Points on a hilly landscape, in no order, each with its height.
A climber steps from a point to the highest of its 4 nearest points, and stops where none of them is higher. Distance is the straight distance between rows; heights are no part of it.
Z_145: [ 17  -7 -10  17 -14   2  -8  28  16   5  36   4 -17   3   9 -33  -6  12
   5  48]  (h 399)
Z_886: [ 24  21 -30   3 -35  13  45  54   7  21  45   0 -23  -1  -9  10  -6 -16
  -1  65]  (h 281)
Z_805: [  3   8  -8   5   6 -11  -2   5  12  -8   4   9   9   9  -7  -7 -11   3
  -9   3]  (h 47)
Z_392: [ 15  28 -29  -3 -34   7  46  32   6  15  38   6  -6 -10 -16  15   5 -18
  -2  59]  (h 336)
Z_341: [ 19   1 -20  17 -25   4  12  43  15  20  47  -2 -22   1   7 -22  -2   6
  10  59]  (h 542)
Z_570: [  1  27 -24   0 -13 -10  15   1  18   8  12  17  21 -16 -21   9  11 -19
 -13  22]  (h 337)
Z_220: [ -1 -14   6 -12  14   5  -8  -5  -8  -8 -19 -17  -3  19  14  -4  -8  14
   4 -31]  (h 564)
Z_771: [  1 -32  17  -7  12   9 -21  -7  -7  -2 -19 -25 -10  13  30  -5 -13  21
  16 -27]  (h 648)
Z_812: [ 14 -19   8  11   7   8 -17   8  12 -17  10   0 -19  15  22 -29 -23  20
  -2  15]  (h 313)
Z_882: [ -1  36 -16   3  -7 -18  18  -5  14   9   2  20  23 -20 -25  18  10 -26
 -20  14]  (h 326)
Z_722: [  3  12  -8   4   1 -10   3   2  12  -4   8   8  13   5 -12  -8  -8  -3
 -13   7]  (h 149)
Z_190: [ 12   2 -15  10 -13  -2  -5  19  17   0  31   8  -4   4   0 -23  -2   5
   0  35]  (h 415)
Z_49: [-24 -27   9 -21  11  -2 -11 -34 -25   0 -33 -24  11   4  -1  14  19   6
  15 -52]  (h 517)
Z_926: [ -7  22  -3  -2  11 -14   7  -2   0  -7 -12  10  20  -2 -23  11   1 -12
 -16 -19]  (h 191)
Z_470: [  5  25 -28  -2 -26  -7  23  10  14  13  23  15  10 -17 -17  14  11 -18
 -10  39]  (h 375)
Z_229: [ 21 -31  24  15  11  27 -32  13   8 -22  14  -8 -34  14  42 -27 -34  30
  11  19]  (h 292)
Z_638: [-10  46 -15   4  -7 -24  24 -15   6  17 -12  26  30 -25 -30  32  16 -41
 -24   7]  (h 308)
Z_609: [ 21  27 -32  -4 -33  11  46  49   5  17  41   7 -15  -6 -10  12  -3 -19
   0  62]  (h 299)
Z_382: [  8 -10   8   3   8   4 -14   7   7 -18   5  -5 -12  17  19 -21 -21  16
   2   4]  (h 416)
Z_80: [-19  41  -2   6   8 -18  17 -15  -8   6 -27  23  26 -18 -39  28  17 -36
 -22 -23]  (h 288)
Z_483: [  7  19 -24   1 -18  -7  16  12  20   8  25  14  16 -11 -15   4   6 -10
  -7  32]  (h 369)
Z_179: [ -9 -41  20  -8   9   5 -27 -24 -17  10 -24 -33  -6   7  27  -5   0  16
  23 -40]  (h 556)
Z_679: [ 21   9 -28   9 -29  10  29  55  15  21  50  -4 -24   1   3  -8  -9  -1
  10  66]  (h 565)
Z_208: [-31  18  11 -20  12  -3  13 -31 -35  -4 -44   9  22 -12 -31  33  34 -15
 -10 -53]  (h 236)
Z_539: [ 28 -23   9  26   2  18 -27  22  18 -11  35   0 -36  13  30 -41 -21  22
   8  45]  (h 294)
Z_362: [-20  55   0   7   3 -34  31 -24 -11  19 -36  27  29 -31 -39  35  26 -49
 -32 -18]  (h 253)
Z_531: [ 17   3 -21  11 -21   0   9  36  18  14  43   1  -9   0   2 -24   0   7
   6  54]  (h 493)
Z_817: [ -5  41 -17   4 -10 -19  23  -8   8  10  -5  22  26 -26 -27  25  13 -32
 -18  10]  (h 319)
Z_122: [ -5 -32  12 -12  10   8 -21 -15 -14   1 -23 -28  -5   9  21   0  -4  19
  17 -36]  (h 617)
Z_853: [ -1  22 -14   1  -2 -14   4   0  16   1   9  13  21 -10 -17   5   1 -10
 -15   9]  (h 301)
Z_640: [ 25 -42  26  22   9  44 -39  16  13 -24  17 -11 -45   6  58 -24 -36  32
  21  20]  (h 333)
Z_450: [  8 -17  15   0   9   8 -16   6   2 -11  -8 -11 -16  18  25 -15 -23  22
   4  -8]  (h 650)
Z_326: [ 19 -21  17  10   9  17 -22   6  10 -17   4  -7 -28  13  38 -25 -28  23
   8   8]  (h 271)
Z_167: [-29 -45  24 -18  11  -5 -27 -45 -25   2 -24 -25  11   1   6   5  21   9
  18 -59]  (h 462)
Z_917: [-35 -29  13 -25   9  -8 -11 -57 -29  -5 -37 -12  22  -8 -11  23  37  -1
   9 -62]  (h 547)
Z_811: [-25   9   7 -20  16  -3  11 -22 -28 -10 -37   0  19  -1 -24  26  25  -4
  -4 -51]  (h 341)
Z_342: [ 20 -39  27  12   9  37 -34   5  10 -16   4 -12 -35   7  52 -16 -39  35
  17   8]  (h 397)
Z_647: [ 21  -7 -18  18 -16   4   2  41  20  16  47   2 -23   6  15 -31  -2  10
  14  57]  (h 468)
Z_83: [  1  14  -8  -1   6 -10   0   5  10 -10   2  11  15   8 -17  -3  -5  -3
 -11  -5]  (h 81)
Z_159: [ -1  10   0  -4  15  -4  -3   3   2 -11  -7   0   5  12  -6  -1 -10   3
  -6 -15]  (h 273)
Z_175: [ -3  -5   6 -11  12   3  -4  -2  -8 -10 -16  -6   2  18   1  -4  -9   9
   1 -24]  (h 514)
Z_475: [-29 -16   9 -27  11  -7  -1 -43 -28  -5 -39  -7  19  -3 -13  26  36   1
   4 -56]  (h 461)
Z_693: [-15  32   2  -1  11 -17  12  -8 -10  -4 -23  14  22 -11 -35  20  11 -21
 -17 -28]  (h 251)
Z_713: [ 24 -13   1  22  -3   6 -17  25  16  -3  30   5 -25   9  20 -40 -14  17
   9  44]  (h 349)
Z_702: [ -8  32  -4   3   8 -17   8  -7  -3  -4 -14  17  22  -4 -29  16   4 -19
 -18 -19]  (h 208)
Z_495: [-19 -15   7 -22  14   1  -2 -23 -25  -3 -31 -17   9  10  -5  16  20   4
   9 -48]  (h 541)
Z_383: [ 18 -40  30  11  12  34 -39  -3   5  -7  -4 -18 -32   9  56 -12 -34  32
  26  -8]  (h 553)
Z_804: [ 16   8 -29   5 -28   2  23  34  17  19  41   7  -8  -2  -4 -10   4   0
   4  51]  (h 533)
Z_743: [ 20 -25  18  15  11  16 -22  12  11 -18   9  -6 -27  17  31 -28 -28  28
   3  19]  (h 284)
Z_524: [  7 -35  20   3  12  21 -27  -4   1  -2 -13 -23 -21  11  47 -11 -25  26
  17 -17]  (h 562)
Z_436: [  5   9 -16   4 -10  -9   2  11  19   4  26  11   6  -1  -9 -13  -2  -1
  -2  28]  (h 331)
Z_418: [ 16  -9   7  12   4   7 -18  14  14 -15  20   4 -20  12  20 -34 -17  21
   0  27]  (h 295)
Z_741: [-11 -34  16 -12   7   7 -23 -25 -18   5 -24 -26   0  11  22   2   3  14
  19 -46]  (h 570)
Z_231: [ 10  31 -28  -6 -33   3  38  16   6  18  25  17   8 -21 -16  21  13 -22
 -10  47]  (h 356)
Z_298: [ 22 -45  27  18   8  47 -40   8  17 -19  10 -13 -37   8  60 -19 -41  35
  22   6]  (h 362)
Z_439: [ -5  25  -6   0   5 -14   4  -3  11  -2  -4  13  18  -5 -27   7   2 -16
 -15  -5]  (h 252)
Z_488: [-24 -12   6 -23  15  -3  -1 -27 -28  -3 -35 -14  11   1 -13  19  25  -1
   2 -51]  (h 504)
Z_629: [-33  -2   8 -26  12  -5   8 -40 -34  -4 -41  -3  23  -7 -21  31  39  -7
  -2 -55]  (h 342)
Z_22: [-28 -34  16 -22  10  -4 -11 -45 -26   0 -31 -20  13   3  -2  16  27   8
  14 -56]  (h 560)
Z_939: [-31 -34  17 -28   8  -9 -15 -55 -27  -2 -34 -21  16  -7  -5  17  33   3
   9 -64]  (h 669)
Z_763: [-15  20   4 -10  15  -6   8  -5 -17  -6 -26   3  15   3 -24  17   9 -12
  -7 -35]  (h 306)
Z_338: [ 16  10 -22  13 -28   9  24  47  15  24  47  -6 -21   0   4 -12  -6   1
  11  65]  (h 613)
Z_32: [-13 -49  21  -6   9   5 -33 -31 -15  12 -19 -32  -5   2  30  -2   4  13
  22 -48]  (h 457)
Z_280: [-23  49   4   7   7 -26  29 -17 -15  12 -36  24  30 -29 -38  32  25 -41
 -30 -22]  (h 266)
Z_27: [ 19  -9 -10  23 -13   6  -7  38  18   9  42   2 -22   5  16 -35  -8  16
  10  54]  (h 406)
Z_529: [ 13  25 -28  -2 -31   3  34  20  12  14  30  13   5 -17 -16  13  11 -15
  -7  46]  (h 372)
Z_814: [-17   7   8 -15  14  -1   3 -13 -22  -7 -34  -6  14   3 -17  17  12  -2
  -2 -46]  (h 438)
Z_739: [ 10  -2  -8   4   3  -6  -4   9  16 -10  15   6   2  12   1 -20 -12   5
  -6  16]  (h 209)
Z_141: [ 16 -33  23   1  10  24 -29   4   5 -12  -4 -18 -29  15  44 -15 -31  29
  17  -4]  (h 471)
Z_128: [ 21 -16   6  23   2  13 -24  18  14 -11  29   1 -26  12  22 -37 -19  20
   5  35]  (h 321)
Z_800: [ 21  22 -29   0 -33   9  40  44   9  18  43   3 -14  -5  -9  12  -2 -11
   2  59]  (h 305)
Z_834: [ 26 -30  23  24   7  29 -32  22  11 -25  23  -5 -43  12  42 -33 -31  28
  13  32]  (h 307)
Z_308: [-16  27   6  -8  13 -11  14 -12 -19  -3 -31  14  23  -6 -33  27  15 -19
 -15 -38]  (h 207)
Z_90: [  4   2   3  -3   8  -3 -10   5   6 -14  -1  -1   0  18   4 -16 -14   8
  -3  -1]  (h 218)
Z_856: [-19  53  -8   8  -4 -28  30 -22  -1  21 -26  25  31 -31 -32  35  18 -48
 -24  -1]  (h 283)
Z_197: [  8  16 -28   3 -24  -6  20  19  16  11  35  10   6 -11 -11   1   8  -7
  -5  41]  (h 410)
Z_240: [-26  29   9 -14  17  -9  16 -18 -31  -1 -40  16  22 -12 -38  30  26 -20
 -16 -46]  (h 210)
Z_663: [ 14  -7   5   8   5   3 -15  11  11 -14  15   5 -11  14  16 -26 -17  13
  -1  16]  (h 293)
Z_202: [ 23 -23  17  17   7  16 -24  15  12 -19  18  -3 -34  14  35 -34 -27  23
   7  27]  (h 296)
Z_980: [ 14  19 -26   1 -34   4  44  36   9  18  36  11  -8  -9 -11  12   2 -11
   1  56]  (h 317)
Z_399: [ -8 -24  13 -17  11   4 -14 -16 -16  -2 -26 -26  -3  12  15   2  -1  14
  17 -41]  (h 596)
Z_714: [-21 -44  22 -12   8   0 -24 -36 -19   6 -25 -29   1   2  16  -2  15  10
  19 -50]  (h 459)
Z_28: [  5  37 -30  -2 -27  -8  36   1   6  15  13  18  13 -22 -19  28  16 -30
 -15  39]  (h 332)
Z_941: [-12  40  -5   6   3 -23  18 -14  -3   8 -19  19  27 -17 -34  27  12 -31
 -22 -14]  (h 303)
Z_691: [ -4  22  -5  -3  11 -11   4   0   4 -10  -9  11  16   4 -19   6  -2 -11
 -13 -14]  (h 180)
Z_987: [-29  56   3  10   6 -37  36 -30 -22  19 -46  27  31 -34 -42  38  29 -53
 -32 -24]  (h 246)
Z_699: [-15 -22   9 -17  15   2  -8 -14 -21  -3 -28 -20  -1  11   6   6   7  10
  10 -43]  (h 575)
Z_849: [  3  -9   7  -4  14   2  -8   2   4 -13 -11  -5  -7  16  13 -10 -22  15
   1 -13]  (h 478)
Z_692: [ -5   4   2  -8  13  -1   1  -2  -6 -10 -18  -3   7  15  -9   1  -8   0
  -3 -28]  (h 428)
Z_211: [  9  10 -20   5 -18  -3   9  23  17  11  37   6   1  -3  -7 -12   2  -1
   0  41]  (h 466)
Z_313: [ -9  -2   4 -16  13  -1   0  -7 -14  -8 -28  -9   5  10  -6  10   2   3
   0 -40]  (h 520)
Z_709: [-32 -51  27 -21  10 -15 -31 -62 -24  -2 -28 -19  14  -6   7   4  20   7
  14 -68]  (h 364)
Z_203: [ 12  -2  -5  10  -6  -4  -8  16  19  -6  27   7  -7  10   7 -29 -11   9
   2  28]  (h 531)
Z_261: [  3  37 -28   1 -23  -8  28  -3  12  14   8  23  21 -23 -22  26  14 -25
 -14  30]  (h 320)
Z_409: [-28  44   8  -3  11 -20  23 -22 -30   5 -40  21  27 -18 -39  29  29 -33
 -23 -38]  (h 254)
Z_210: [  4 -28  17  -2  13  14 -23   1  -3  -6 -15 -22 -13  16  34 -10 -20  22
  10 -18]  (h 614)
Z_150: [ -6  35 -14   3   1 -20  14 -10   9   6  -9  22  26 -18 -32  21   9 -32
 -20  -3]  (h 316)
Z_526: [-36 -58  34 -21  13 -16 -37 -67 -25   1 -22 -20  13  -8   3  -5  16   8
  15 -72]  (h 282)
Z_582: [ 30 -41  27  27   8  45 -41  18  17 -25  21  -7 -44   8  49 -27 -39  31
  23  31]  (h 323)
Z_513: [  9  -3  -2   7   3  -6 -12  10  12  -9  20   4  -5  14   4 -23 -15   9
  -6  21]  (h 350)
Z_163: [ 18   8 -27   8 -31   8  31  43  13  21  48  -2 -19  -2  -4  -9   0  -2
   8  58]  (h 566)

Where does a climber stop that starts at each point below?
Z_811: Z_771
Z_229: Z_771
Z_208: Z_771
Z_980: Z_338
Z_941: Z_338
Z_308: Z_771
Z_609: Z_338
Z_800: Z_338
